Each row is a point on a tangle of strands that fork and nearly touch. The rows are in no order.
In the rows, zero is written as 128.
Two points are linked if the straight distance between their rows is under 137. Some points are linked to none.
ruzel: [115 146 130 164  85 185 121 139 110 130 181 134 104 107 125 164 134  96
 150 147  98 106  73 110  97 112 104 136  82 154  97 123 142 169  93 113
 161 118 173 105 135 129 134 111 136 144  55 135 108 122  91 207 149  92
  84]
likuf: [ 58  77  97 124 132 101 104  91 138 148 136 122 165 104 121 142 140 176
 170 160 173  86 155 107 164 173 138 139 178 119 160 156 117 147 113 145
  54 191 106 142  73 134  91 133 134 143 182 114 168 110 167  69 148 152
 154]
fup: [ 74 135  77 146 135 134 153 114 154 123 142 154 130 121 140 130 134  84
 172 158 144 138 107 122 150  89 156 110  90  94 104 158 136 158 114 138
 144 120 118 105 127 127 154 134 109 154 113 135 104 120 140 169  77  85
 120]
fut: [151 121  98 168 148 135 147 140 170 121 120 169 148  86 131 117 113 156
 121 118  94 183 120 147 154  91 109 139  62  55  95 144 151 145 212 129
 194 121 101 136 207 131 181 127 132 164 144 168 141 139 154  78  90 118
 150]
Luki: [193 122 162 148 102 164  58 178 121 131 149 116 131 107  95 153 111 165
  79 132  68 149 131 133 101 152  73 163  79 126 123 101 137 117 191 125
 157 146 164 156 185 127 136  76 168 136  76 154 141 129 113 103 187 189
 121]
seb: [143 150 173 158  97 177 112 163  85 124 176 129 101 131 121 174 127 101
 131 132  67 107  75 133  76 133  82 121  73 176  96 100 147 161  97 104
 196 103 162 118 171 118 147 119 156 120  49 110 112 113  89 197 158 122
  72]
Nuvol: [195 165 181 108 133 107 123 135 125 121 115 129  98 186 115  97 104  98
  74 115 111 161 142 141 109 107 123 123 120 130 126  85 113  94 142 116
 173  92 142 115 159 110 124 113 115 113 107 134 119 156  98 157 136 146
 113]
tokib: [140 101 199  86  90 107 107  94  64 151 101  87 131 158 114 125 138 164
  95  79 123  93 145 137 119 169 119 132 193 183 150  97 101  89 109 127
  75 145 155 131  81 138  90 128 139  99 155  80 170 156 108 107 182 189
 127]
Lize: [174 164 127 109 150 115 179 136 149 120 106 147 102 156 165  80 125 114
 119  97 146 157 134 159 128  90 151 116 148 109 124 113 138 103 125 121
 168  63 104 122 137 114 148 152  84 117 165 144 109 133 126 126  83  91
 144]
gati: [106 138 130  82 169  84 114  99 103  93 133 113 124 199 104 127 122  37
 129 175 146 129 144 103 109 143 153 101 137 160 155 128  84 109  58 142
  95 141 136 101 113 110 108 129 145  95  89  75  94 122 123 190  95 158
  91]
todef: [145 127 109  80 152  60 187  76 147 125  88 155 100 163 164  60 128  94
 124 108 166 152 155 159 150  87 173 113 177 109 150 110 110  75 117 123
 107  80 104  98  93 128 131 152  89 105 186 133 133 149 134 127  65 111
 156]
Rure: [155  99 134 109 114 112  95  96 146 154 125 115 131 122  99  99 121 180
  80 125 136 122 154  82 165 132 141 175 166 102 160 124 100  90 150 132
  81 168 171 139  92 146 106  82 129 141 159 143 160 152 117  83 171 150
 161]
sidem: [ 52 141  71 139 141 136 153 106 153 106 168 167 117 146 130 134 146  50
 183 177 156 115  86 108 119  94 159 100  94 108 105 179 125 164  65 148
 138 116 133  90 121 118 153 136 107 140  82 107  79 110 131 204  59  62
 104]
pusuv: [ 80 155 141 142  73 163 175 126 105 156 135 145  98 114 172 128 166  80
 163 114 148 104 102 142 115  80 115 106 138 166  91 113 157 161  60 115
 163  72 135  73  90 146 129 171 101 155  91 121 129 122  95 209 139  58
  99]
dedo: [114 135 137 102 125 158 126 134  96 134 124  80 133 119 139 134 134 153
 157  99 153  78 132 103 108 153 154 140 205 189 166 131 100 112  63 141
  62 163 130 150  51 139  88 142 140  84 161 100 122  96 139 128 144  94
 141]
mutis: [145 123 128 108 120 117 111  98 149 152 123 117 113 126 121  95 120 149
 105 119 149 125 149  93 155 106 155 159 170 117 158 118  97  92 124 132
  79 150 167 120  78 145 100 101 122 132 146 136 141 152 114 126 143 117
 147]
sifu: [146 147 155  83 133  76 141  86 144 123 123 155  78 194 123  85 114  40
  99 150 137 167 137 125 133  69 139 119 129 114 127  87  96  85 107 121
 144  77 163  52 125 130 119 116  92 144  86 133 123 159  82 217 126 132
  96]
vovog: [170 136 120 161  96 186 100 155 154 137 162 130 119  73 117 138 116 159
 110 131  94 142 103 120 124 105 103 169  87 105 112 126 141 142 165 128
 158 148 171 137 152 133 134  79 140 149  94 177 125 133 118 125 155 100
 130]
Valis: [100 133 113 112 163 155 107 158 103  82 156  84 149 121 113 164 134 118
 167 151 146  82 124 107  98 187 160 120 142 189 154 152 108 136  55 150
  76 172  93 182 109 108 128 148 165  71 119  90  73  49 159 126 114 114
 125]
pepi: [216 141 189 134 115 148  80 172 124 133 122 112 121 135 109 120 109 167
  58  97  78 148 141 139  97 131  97 154 104 129 131  92 127 103 180 124
 171 125 150 163 176 125 133  87 136 120 109 151 131 148 103  91 182 171
 130]
deba: [163 125 153  81 148  98  74 117 100 105 124  90 144 164  82 128 100 109
  77 151 120 151 157 103 112 160 138 141 136 146 172 119  76  71 108 146
  81 176 146 136 127 115 110  96 170  85 122 107 125 134 126 137 143 188
 119]
meko: [124 157 124 105 135 190 128 155 116 126 149  77 120 115 137 130 137 137
 160 115 153  81 118  85  99 146 166 145 182 189 157 141 105 124  51 148
  74 164 142 157  62 128 109 125 142  76 134 110  85  75 127 147 143  65
 141]
mudom: [172 164 118  72 164  98 189 120 153 102 101 139  85 170 170  66 122 100
 117  97 159 144 132 143 124  97 180 116 178 117 144 124 117  84 103 130
 130  74 103 117 105 112 142 147  91  93 184 133  96 123 135 131  62  84
 158]
bule: [ 98 131 129 174  75 190 135 141 123 168 143 122 122  70 151 157 152 166
 166 106 123 102  99 131 128 129 101 139 132 146 103 121 158 178 128 108
 136 134 152 126  98 145 110 132 121 155 116 140 143 123 121 135 168  94
 126]
dogo: [206 146 151  94 166 137 103 176 119  96 115  97 133 144 110 104  98 149
  82 105 103 147 144 131  94 139 134 139 131 132 152 122 108  85 158 144
 137 142 115 179 171 112 140 112 148  81 147 139  97 115 136  85 128 148
 143]
numi: [168 137 111 161 127 176 147 167 153 149 120 129 124  69 144 111 130 200
 119  81 114 133 114 145 131 108 118 148 136 104 113 128 150 142 174 123
 157 128 116 164 138 131 150 128 110 129 170 166 123 124 143  52 131  82
 168]
geb: [231 166 189 115 125 128  88 151 143 128 122 122 106 168 111  87  90 140
  45 100  97 164 142 124 100  98 119 155 106 111 137  88  99  81 164 127
 176 104 158 129 166 113 130  77 122 113 109 161 117 161  94 125 164 148
 129]
Roge: [122 151  83 146 134 170 163 138 154 120 167 149 113 103 138 128 131 107
 154 141 122 137  82 113 119  93 143 127  97 102  97 156 141 157 116 128
 158 117 133 122 143 119 161 128 121 132 118 144  87 104 141 154  78  61
 120]
Fikel: [163 120 150  78 141  76  97  87 115 116 119 111 125 176  94 100 101  94
  80 139 129 152 154 113 134 126 148 134 147 132 162 106  74  67 116 137
  82 154 155 104 111 119 107 101 144 108 125 110 130 155 117 151 126 172
 116]
kigug: [119 102 140 168  64 155 129 129 156 189 137 134 125  73 123 144 161 207
 127 110 119 102 125 122 167 141  80 143 124 102  95 108 165 167 187 103
 144 124 157 120 117 159 115 116 101 204 132 166 181 162 106  79 208 146
 147]
Vufa: [ 65 111 134 160  39 142 159 102 149 195 130 148  98  67 175 140 183 128
 147 112 166 103 109 126 172  88 104 117 151 129 100 120 155 156 107 109
 123 100 157  59  68 186  96 148  80 207  99 162 187 158  80 170 196  89
 124]
zeger: [ 98 132  81 103 200  85 114 109 151  74 137 135 141 161 107 115  98  61
 141 187 156 137 143 106 146 135 178 112 111 105 165 161 102 113 101 161
  92 148  89 131 137 101 141 119 147 108 126 105  84  95 164 143  60 132
 127]
Bimo: [112 133 116  83 186  67 117 105 109  83 116 113 140 186 111 125 110  56
 124 168 145 140 151 121 123 153 158 101 124 136 162 139  97  99  97 140
 100 143 103 122 134 103 123 136 154  97 120  87  97 116 146 158  74 167
 108]
vaka: [138 123 101 129 166 105 161 139 121 122  75 127 132 114 152 108 125 179
 137  83 144 116 142 153 144 147 146 124 170 117 144 140 144 119 167 127
 113 114  65 166 117 130 135 166 115 110 212 133 130 128 163  51 101 118
 176]
vipal: [145  96 140  94 128  56  81  60 131 133 123 127 129 164  92  97 101 102
  79 155 139 152 162 107 172 123 142 153 131 108 158 109  81  70 142 132
  76 164 171  92 119 129 102  83 139 136 117 126 154 175 109 137 139 192
 126]
zuran: [168 139 165 107 147  82 109 119 109 113 111 127 122 184  97 125 105  84
  81 141 108 169 153 138 124 125 118 108 102 127 136  95 111  97 149 117
 149 124 135 109 161 121 114 111 136 124  99 113 131 161 104 159 132 191
  99]
dum: [ 89  97 123 122 133 122 118 120 106 135 113 109 156 115 119 149 137 174
 155 130 154  90 149 128 136 181 130 127 179 149 155 140 126 136 123 131
  69 164 101 152  92 130  93 152 143 118 178 105 152 111 161  73 146 156
 147]
lekog: [170 121 148 110 166  50 146 115 101 107  76 129 140 186 124 110 109 106
  94 110 120 167 162 173 125 143 125 101 121 118 141 114 128  94 172 111
 150 106  85 128 172 118 133 151 127 103 154 111 144 161 131 107 100 191
 121]
doz: [ 65 147 143 158  88 168 166 142  81 142 140 137 117 119 165 161 170  90
 186 108 127  84  88 137  94 114 101 100 120 186  88 122 166 183  56 112
 173  83 123  97 113 137 141 189 119 134  82  90 120 106 109 200 122  71
  91]
Zub: [191 138 116 151 140 175 118 177 148 129 128 133 133  79 128 115 114 186
 104  92  93 149 115 144 117 112 115 161 107 102 116 129 140 129 191 134
 170 139 122 180 179 132 164 112 137 125 146 164 111 118 142  55 123 106
 154]
Ginik: [187 144 100 133 171 135 150 159 173  96 118 158 134 110 130  94 101 144
 103 106  99 177 122 153 137  86 124 138  81  69 108 140 145 123 202 137
 189 111  99 150 204 113 189 121 127 137 149 167  99 126 165  77  77 108
 149]
beg: [100 143  95 160 103 177 131 125 141 118 196 151 106 110 117 154 129  82
 149 176 110 119  65  96 102  97 119 135  70 113  95 155 135 169  88 125
 158 123 177  96 136 132 142  97 130 156  55 147 105 122  95 211 120  71
  84]
Rava: [108 154 114  80 167 107 129 110 133 103 143 132  98 193 118 109 124  35
 134 169 158 130 122  96 117 112 161 114 144 137 136 130  89 110  66 140
 113 114 151  86 107 114 121 120 117 117  84  98  78 123 111 212  88 115
 106]
zisop: [ 93  87 125 119 139  58 187  95  97 144  57 138 136 140 171 123 152 167
 162  80 158 103 150 175 145 162 130 101 191 141 133 131 151 125 143 107
  98  93  68 137  93 145 126 203 109 119 214  99 176 152 154  64 113 153
 162]
zito: [164 133 202 126 119  93 153 125  85 141  75 123 119 165 155 122 131 148
  91  64 116 127 150 185 108 138 107 104 160 166 128  85 143 106 143 100
 159  77  96 137 145 131 117 168 100 104 160 103 164 162 106  96 154 167
 121]
zil: [ 97 116 124 105 157 114  98 124  89  95 130  91 157 144 106 159 119 108
 145 167 147 105 148 109 112 186 152 120 155 170 169 145  99 115  67 150
  68 181  96 159 104 115 102 140 163  87 133  83 106  78 160 127 122 158
 117]
mopu: [144 145  81  86 199 145 116 150 172  66 168 132 120 147  95 105 105  79
 120 174 137 139 112  91 116 127 172 137  98 104 134 172 104 113 106 172
 116 143 124 145 164  92 167  94 143 100 103 125  46  70 157 141  63  93
 130]
nuzi: [ 56 100 119 175  51 131 139 104 158 183 133 154 123  82 158 155 163 144
 166 132 145 116 117 124 177 116 102 116 113 114  95 125 155 168 141 114
 134 117 147  73  90 167 109 147  93 209 107 152 182 167 104 151 179 122
 125]
dular: [175 160  92  98 174 171 127 164 177  84 175 141 106 132 109 101 107 104
 110 148 122 147  93  93 107  99 164 145  96  97 120 160 113 115 125 158
 144 133 152 141 170  99 171  84 139 104 105 141  47  80 143 140  77  72
 133]
Fof: [161 146 136 143 123 179 128 174 129 145 123 105 126  96 137 123 129 184
 128  80 120 112 120 136 108 135 131 143 156 147 132 121 138 134 135 127
 130 133 131 166 114 132 122 129 124 111 154 141 114 114 134  88 145  95
 153]
leru: [127  97 126 115 147  72 141  94 121 140  91 134 141 140 127 109 122 150
 120 117 146 134 156 141 157 137 142 122 164 117 146 120 118 103 154 118
  96 129 107 128 108 141 111 143 119 131 178 117 157 156 139  88 116 158
 146]
Dusuv: [ 72 139 137 156  42 172 172 120 126 182 134 145  89  76 188 128 181 101
 158 104 161 103 103 138 142  65 108 114 150 155  91 115 160 159  68 114
 145  83 149  64  66 164 115 156  89 180  94 153 161 134  81 200 172  49
 109]
dizu: [148 164 140 105 120 116 154 117 154 122 141 171  79 181 129  93 119  50
 104 143 137 167 118 135 124  64 134 116 118 109 104  98 123 106 108 125
 176  62 156  61 143 119 145 116  79 155  87 146 107 145  79 222 113 100
 105]
rekel: [120 107 116 117 146  72  97  85 149 130 126 140 135 155 107 111  98  96
 103 171 145 160 161 114 171 114 146 137 112  92 151 126 100 101 149 130
  97 154 145  97 129 135 103  96 133 152 115 135 148 164 125 139 124 172
 129]
vif: [155 110 121 122 114 134  75 112 168 151 147 121 129 103  98 116 118 171
  78 148 132 133 148  73 169 128 126 188 129  89 154 131 107 102 162 141
  90 174 192 135 108 150 104  54 136 160 125 172 154 153 105 102 186 143
 158]
toli: [ 72 139 116 162 109 162 159 138 106 129 151 147 127 121 141 162 155  99
 185 134 118 102  88 125 102 116 116 105  95 152  90 140 154 183  85 115
 171 107 125 113 134 125 151 164 132 137  87 102 106 111 126 187  99  80
  94]
Nir: [ 64 108 111 189  75 149 156 117 146 169 128 157 136  81 159 163 156 150
 179 127 128 132 112 133 162 110 103 114  98 105  87 143 161 186 150 114
 152 119 122  95 113 151 132 158 106 190 121 143 166 146 129 143 138 105
 132]
Zufik: [ 62 106 116 163  91 130  91 109 130 146 149 139 150  98 130 165 140 122
 172 168 144 109 131 117 154 149 105 135 107 133 116 133 138 172 117 123
 101 151 153 103  97 142  87 118 128 171  86 130 158 138 125 156 165 149
 109]
Kal: [149 142  84 134 141 170 116 135 187 109 168 134 124  91 110 115 104 114
 110 161 120 160 109 100 143  78 140 162  85  73 122 160 129 129 154 147
 137 149 165 128 152 116 150  64 133 140 105 176 100 117 135 135 105  77
 132]
suvot: [159 116 167 148 115 142  83 169 101 125 133 115 148 130 100 173 122 145
  98 132  81 141 137 157 103 168  78 132  91 144 117  99 147 132 170 115
 154 142 131 149 179 124 123 118 164 129  87 120 143 126 120 112 168 201
 109]
fata: [133 157  92 110 171 147 171 158 137  87 138 132 101 155 141 110 138  95
 156 112 138 111 100 124 106 129 166 106 130 140 120 152 134 134  86 141
 142 100 104 139 131 101 158 157 120  91 131 101  56  84 146 141  61  71
 135]
gegun: [108 142 103 107 179 151 138 150 118  81 145 109 124 146 119 138 135  97
 168 141 147  97 114 112 102 159 167 106 132 165 139 158 120 136  67 148
 106 142 101 158 123 101 143 146 146  79 116  88  53  67 153 142  82  95
 125]
nagil: [102  75 148 129 127  92 103 115 111 148 108 118 171 137 104 146 143 181
 121 146 129 111 164 134 149 191  95 119 140 114 140 125 139 139 180 122
 101 153 107 145 141 137 108 130 151 154 165 117 187 147 146  46 164 226
 140]
pofu: [144  96 138 143 153  91 127 148 113 124  79 133 168 137 118 139 123 164
 106 118 107 152 154 169 131 169  92 114 107 106 122 127 151 131 214 115
 150 128  75 158 188 131 145 147 143 138 157 120 165 140 152  54 129 206
 144]
moten: [138 124 127 103 136 160 112 139 117 137 127  88 134 107 120 120 124 186
 131 102 148  94 139  91 121 150 157 157 201 161 175 138  99  96  92 147
  62 176 130 168  69 132 103 120 141  86 175 127 120  98 142  96 151  99
 166]
Tivod: [ 97  73 169 114  87  78 165  79 106 184  87 131 137 131 145 121 172 191
 136  90 147  80 147 142 167 159 104 105 180 133 113  93 144 140 161  93
 103  96 123 115  94 165 115 171 101 168 184 112 206 173 114  58 180 192
 140]
Funo: [145 161 119 118 147 136 156 146 131 119 124 134 113 142 145 104 126 107
 137 108 136 133 124 138 122 110 149 115 133 129 123 124 138 124 117 127
 155  94 116 128 129 115 141 148 109 114 139 129  93 121 133 141  92  95
 132]
nolib: [ 47 108 107 212  90 140 164 124 137 148 132 169 164  79 164 191 164 148
 206 135  96 133  95 132 144 121  93 102  67 104  68 153 163 219 149 116
 166 124  97 120 141 138 151 186 125 173 138 127 175 123 158 139 116 101
 128]
Gamir: [135  97 171  77 122  98 117 108  51 124  95  81 155 161 111 140 135 157
 105  97 130  99 151 151 106 191 125 119 192 192 170 125 107  90 108 137
  67 167 116 156 100 116  99 147 149  77 178  71 153 134 136  92 149 199
 127]
zodi: [117 101 112  95 156  42 155  59 132 130  89 140 129 167 140  82 119 105
 126 125 160 149 160 144 167 112 163 117 160 113 158 119 101  81 132 127
  88 123 106 102 103 137 124 146 111 121 172 115 146 161 143 122  77 157
 142]
baf: [157 143  82 161 119 185 141 140 193 120 172 144 118  58 125 124 107 135
 113 144  94 166  93 109 138  61 118 161  75  53  97 169 134 143 176 136
 171 146 161 127 173 129 160  72 128 157 114 197 116 130 135 117 109  60
 126]
keza: [108 128 112 130 144  64 165  93 168 125 108 177 119 178 140  98 123  62
 140 156 136 186 148 154 169  73 139  97  89  80 110 118 132 113 147 115
 165  76 109  69 155 129 158 149  88 163 114 146 139 162 114 193  87 135
 118]
davek: [129 105 177 109 101 109 137 104  87 164  94 113 128 138 136 122 147 171
 118  83 138  93 146 141 133 152 117 128 188 159 137  99 128 115 127 109
  99 123 137 136  89 151  92 149 123 122 163  99 174 156 113  92 166 166
 138]
gef: [ 78 149  98 136 130 162 168 125 127 118 162 157 104 140 140 140 154  70
 179 141 145 108  75 112  99 102 137 100 108 142  92 155 139 165  62 133
 157  97 134  94 126 123 157 159 118 131  80 104  86 107 115 204  80  58
 104]
Lito: [122 137  87 162  92 183 164 132 172 170 135 131 103  56 156 116 141 162
 130 108 149 137 108 126 156  78 137 138 142  90 104 143 143 143 142 125
 141 123 144 122 101 139 130 117  92 154 145 177 127 140 126 114 131  48
 154]
Kir: [130 129 119 156  66 195  71 136 151 155 177 110 121  73 120 154 135 168
 119 142 121 106 106  84 141 145  95 182 119 134 126 135 129 145 129 127
 105 168 212 130  94 143  89  52 140 157  75 185 150 129  96 153 208 116
 133]
Molov: [ 54 117 104 196  95 161 136 129 124 141 153 153 157  69 149 196 152 138
 207 154 109 112  93 122 120 132 111 121  81 122  86 161 151 208 115 116
 139 145 116 129 128 137 138 151 148 154 115 122 140  99 153 140 119  99
 116]
Gamu: [194 137 155  74 166 120  87 153  98  94 118  84 142 162  96 119 100 130
  65 128 107 153 151 111  91 159 145 141 143 149 169 123  86  67 118 154
 101 166 123 166 151 107 127 101 169  67 135 115 106 116 132 112 137 174
 135]
Gobu: [152 107 154 113 119 102 147 105 110 158  87 118 122 133 144  98 136 186
 104  74 139 106 148 141 143 138 139 136 194 134 141 108 130 100 145 113
 107 108 117 150  98 146 113 144 105 115 195 120 161 154 126  63 142 142
 158]
Tek: [ 37 105 115 151  80 139  95 109 126 161 154 123 153  88 137 173 155 137
 197 165 164  82 131 105 142 159 113 133 146 152 128 142 134 184  89 129
  74 165 149 111  59 149  72 131 132 160 107 116 160 119 137 149 177 134
 116]
reli: [106 115 112 120 157 126 111 137 106 105 118 103 157 121 117 148 123 144
 150 142 151 109 146 123 125 170 148 124 154 152 158 146 118 126 109 140
  82 168  97 161 107 121 110 140 153 101 156 109 116  90 167  95 118 144
 135]
Fef: [143 126 161  97 148 117 114 143  65 107 107  84 146 158 112 148 119 129
 112 120 120 118 143 140  94 180 127 116 158 181 162 117 114 101 107 130
  96 154 110 160 130 116 105 143 160  73 141  84 121 117 135 115 141 179
 118]
kiz: [164 131 145 142 138 146 112 181 100 114 122 112 147 123 117 156 121 143
 114 117  88 136 125 160  97 153 102 122  95 147 118 114 143 136 157 120
 163 134 106 169 179 114 149 138 160 104 118 120 112 106 140  98 128 163
 114]
dulog: [115 143 118 151  68 205  93 143 139 160 167  89 115  70 132 147 141 162
 143 125 136  96 102  81 122 132 116 177 148 151 132 137 126 143  98 132
  92 167 204 131  64 146  90  72 135 133  92 167 133 116  99 162 200  76
 135]
zin: [151 121  99 179 111 165 148 138 181 144 139 156 125  56 132 123 118 168
 114 122  94 168 110 134 155  80 108 150  80  61  91 145 149 150 196 128
 180 133 137 125 173 139 160  98 117 171 133 189 142 147 132  89 121  89
 144]
gugad: [190 145 135 117 164 122 137 173 116 102  96 114 128 140 134 106 109 151
 108  89 116 136 137 157 108 138 137 123 142 135 141 121 131 105 161 133
 148 115  83 172 161 113 144 145 127  86 172 129 105 121 149  74 111 133
 148]
vip: [ 72  98 106 173 143  96  81 135 137 105 132 149 194 113 116 167 123 116
 149 186  95 162 141 141 137 166  98 115  42  82 113 156 148 174 169 146
 138 145  71 147 194 122 155 123 175 157 105 108 158 105 184 101 107 204
 123]
tebe: [135 145 180 165  69 118 156 121 129 147 127 173  97 127 148 118 137 110
 118 111 105 159 125 169 128  77  86  99  85 134  84  86 169 139 138 100
 214  51 122  78 163 130 165 166  89 178  98 152 160 156  76 196 146 106
  93]
fad: [134 132  96 102 156 106 131  94 168 133 130 126 116 135 122  87 107 109
 114 148 162 148 147  98 160  87 175 148 156  92 164 134  96  91 125 140
  89 147 149 106  94 133 113  99 115 125 146 149 118 142 137 141 101 101
 144]
tomid: [136 153  74 123 155 185 156 147 181  95 186 145 102 106 118 122 122 100
 138 155 126 131  66  87 108  87 162 140  95  92 102 183 124 143 111 153
 145 134 155 131 160 106 172  91 130 112 104 152  62  80 143 146  67  41
 123]
ras: [172 169 193 156  91 179 124 173  95 133 162 129  97 136 135 152 126 126
 109 100  58 117  87 152  75 120  83 125  85 173  97  94 150 145 112 106
 215  91 146 131 184 111 157 135 140 113  83 117 111 122  93 164 162 113
  86]
kom: [163 145 167 105 146  81 166 124  97 112  84 124 118 179 144 113 123 117
 108  86 125 142 145 177 108 132 128 101 153 151 133  99 135 104 129 111
 156  82  94 134 147 118 128 162 110  89 153 102 131 151 121 121 113 154
 118]
Nezi: [131 123 134 127 146  90  90 120 126 118 125 134 141 158  96 133 104  90
 104 173 125 159 155 127 141 133 125 120  94 111 135 113 117 114 149 121
 124 139 135 113 152 121 113 106 150 141  92 126 134 150 121 150 128 182
 109]
vuk: [129 110 123 136  89 156  53 121 152 150 166 114 138  93 101 150 127 167
 106 164 128 111 133  75 157 161  96 184 122 120 147 129 119 123 140 136
  85 176 196 132 103 144  90  57 149 162  91 172 166 138 104 127 208 154
 139]
tezat: [109  92 139 146 139 105  94 145 107 124 111 119 181 132 103 171 133 156
 127 150 113 135 159 155 121 196  93 109 109 122 129 134 146 143 186 126
 123 152  89 156 168 127 125 140 167 135 133 108 164 121 162  68 142 222
 126]
rur: [151 139 148 110 157 138 117 173  87  97 118  92 144 151 117 150 125 123
 118 115 101 118 135 148  85 173 128 108 124 177 140 120 133 119 120 129
 134 141 101 173 158 109 128 144 158  76 125  93 100 100 139 113 124 163
 115]
fel: [130 138  88 128 157 138 104 130 161 105 153 132 139 120 106 123 103  94
 122 173 128 151 130 109 142 101 148 140  92  97 132 145 119 130 132 141
 123 146 143 123 146 115 140  89 137 136  99 150  95 120 138 147  99 114
 124]
teg: [187 146 131 108 163 119 160 160 113 107  83 108 115 130 160  97 120 175
 111  64 133 114 138 163 111 140 155 127 180 142 154 132 131  97 143 134
 131 100  75 180 125 113 137 162 116  81 213 130 111 124 151  53 102 110
 166]
ter: [121 143 125 129 107 197  98 146 130 143 159  85 125  92 122 146 133 149
 150 131 138 100 111  88 114 138 139 166 161 171 145 135 115 131  80 139
  84 167 172 148  67 137  99  98 146 106 109 140 108  96 119 156 177  82
 138]
nutas: [163 134 142 120 136 178 119 181 114 133 118  86 136 100 129 128 126 201
 126  81 121  96 128 125 101 159 141 154 183 163 159 134 117 112 124 142
  96 157 120 195 102 129 117 131 136  83 178 138 117  93 138  66 156 105
 169]
kar: [ 92 135  68 125 179 126 113 117 167  90 160 143 139 124 109 127 110  76
 146 194 144 135 119 100 142 110 168 130  86  94 134 177 116 143 104 160
 114 151 115 127 141 108 153 101 140 124 103 129  76  91 155 146  69 101
 123]
Luni: [144 160 189 155  96 114 168 140 114 132 113 162 104 161 160 117 130 112
 120  87 105 151 131 191 114 104  91  91 103 153  87  83 170 140 128  97
 221  45 101 107 180 110 175 186  89 140 123 125 140 143  99 166 128 118
  96]
Laro: [ 62 119 110 175 103 146 102 127 115 126 153 135 162 101 130 185 141 116
 187 170 123 112 113 122 123 153 111 119  87 138  99 146 148 195 107 121
 124 147 125 126 122 132 120 133 149 148  90 109 130 103 147 155 127 140
 106]
lugot: [ 36  90  94 142 106 118 109  90 151 164 139 129 157  87 137 148 152 155
 187 163 174  87 146 106 163 151 135 136 165 127 144 152 127 169 102 140
  65 179 131 117  62 150  77 134 122 158 148 119 161 122 147 110 159 131
 141]
mar: [158 117 139 128 171  65 125 137 111 100  76 136 164 165 113 131 110 121
  89 128 105 182 160 178 130 154 103 101  80 102 131 125 145 113 209 123
 164 120  65 151 208 124 152 145 150 121 140 115 150 148 142  87 102 213
 126]
Tibo: [134  95 115 113 161  72 168 115  90 120  57 122 143 135 144 116 132 179
 136  87 142 106 147 165 140 177 139 113 192 136 153 148 140 114 162 125
  93 119  61 169 111 129 131 178 123 101 233 108 154 139 166  38 105 154
 171]
tivol: [111 142 109  91 157  92 122  87 150 115 145 146 106 182 115 101 113  32
 126 181 147 156 132 103 139  85 161 122 123 108 135 123  91 103 101 135
 122 110 163  66 116 124 118 109 108 142  83 129 106 146 106 214  98 126
 105]
gufin: [200 148 121 125 158 146 121 164 157 110 125 136 127 121 114  93  99 142
  91 113 102 169 132 140 121  96 129 150  97  91 128 123 132 112 186 138
 171 125 127 154 182 113 160 101 129 121 134 163  97 128 141  92 107 117
 144]
savad: [143 147 200 142 108  94 168 134  92 136  87 143 115 172 167 131 137 121
 111  76 114 140 150 193 110 124  90  90 126 169 112  78 164 129 132  92
 196  55  88 117 161 127 138 188  95 119 130 105 164 153  96 138 147 151
 101]
bugu: [ 87  91 146 133 113  83 170 103 105 164  73 140 144 135 162 135 163 165
 157  91 150 102 151 160 150 155 110 100 176 139 117 114 153 143 148 101
 112  98  96 117  97 155 110 190 103 147 175 104 188 158 129  88 146 162
 145]
gunan: [ 85  71 155 114  94  88 132  88 102 171 105 116 156 133 123 140 166 192
 141 117 141  76 154 125 159 182  97 115 173 132 131 110 140 148 160 109
  86 136 125 124 102 150 100 157 132 159 175 111 199 161 128  53 179 207
 135]
Pazu: [ 65 134  75 149 122 150 120 107 145 114 191 163 115 132 121 149 130  50
 169 198 135 124  79  95 119  91 142 120  68 100  99 170 124 168  76 143
 137 124 162  87 124 122 144 105 120 156  54 129  95 127 110 219  92  78
  83]

A fork is a point with three links. Follow the links from the first point to the second and name the forks in between, in order.
beg, reli: sidem
nuzi, baf: sidem > kar
Ginik, doz: kar > sidem
nutas, tomid: kar

A fork is a point with three links, a tip a point with one. Leave the first point through the second and follow the links. Name the first fork or tip that comes.
zisop, bugu: tebe
nolib, Nir: sidem
nutas, Fof: kar
zin, fut: fad

Follow the links from the first point to the second, and from the first to the third. Name the last point that the two ways share.
dular, seb, Laro: sidem
ter, toli, Rava: kar
gati, ter, nuzi: kar
Valis, ras, dular: sidem

Name the points in between on the shortest way along the links from the first point to the second, in order.
toli, dedo: gef > sidem > fup > Roge > tomid > dular > mopu > kar > fel > Kal > baf > zin > fut > Ginik > gufin > Zub > numi > Fof > nutas > moten
gegun, sidem: Valis > zil > reli > dum > likuf > lugot > Tek > Zufik > Laro > Molov > nolib > Nir > nuzi > Vufa > Dusuv > pusuv > doz > toli > gef
beg, sifu: Pazu > sidem > fup > Roge > tomid > dular > mopu > kar > zeger > Bimo > gati > Rava > tivol
fad, nutas: mutis > Rure > vif > vuk > Kir > dulog > ter > meko > dedo > moten
kom, gugad: lekog > mar > pofu > tezat > nagil > gunan > Tivod > bugu > zisop > Tibo > vaka > teg
nagil, Gamir: gunan > Tivod > bugu > zisop > Tibo > vaka > teg > gugad > dogo > Gamu > deba > Fikel > vipal > rekel > Nezi > zuran > Nuvol > geb > pepi > Luki > suvot > kiz > rur > Fef
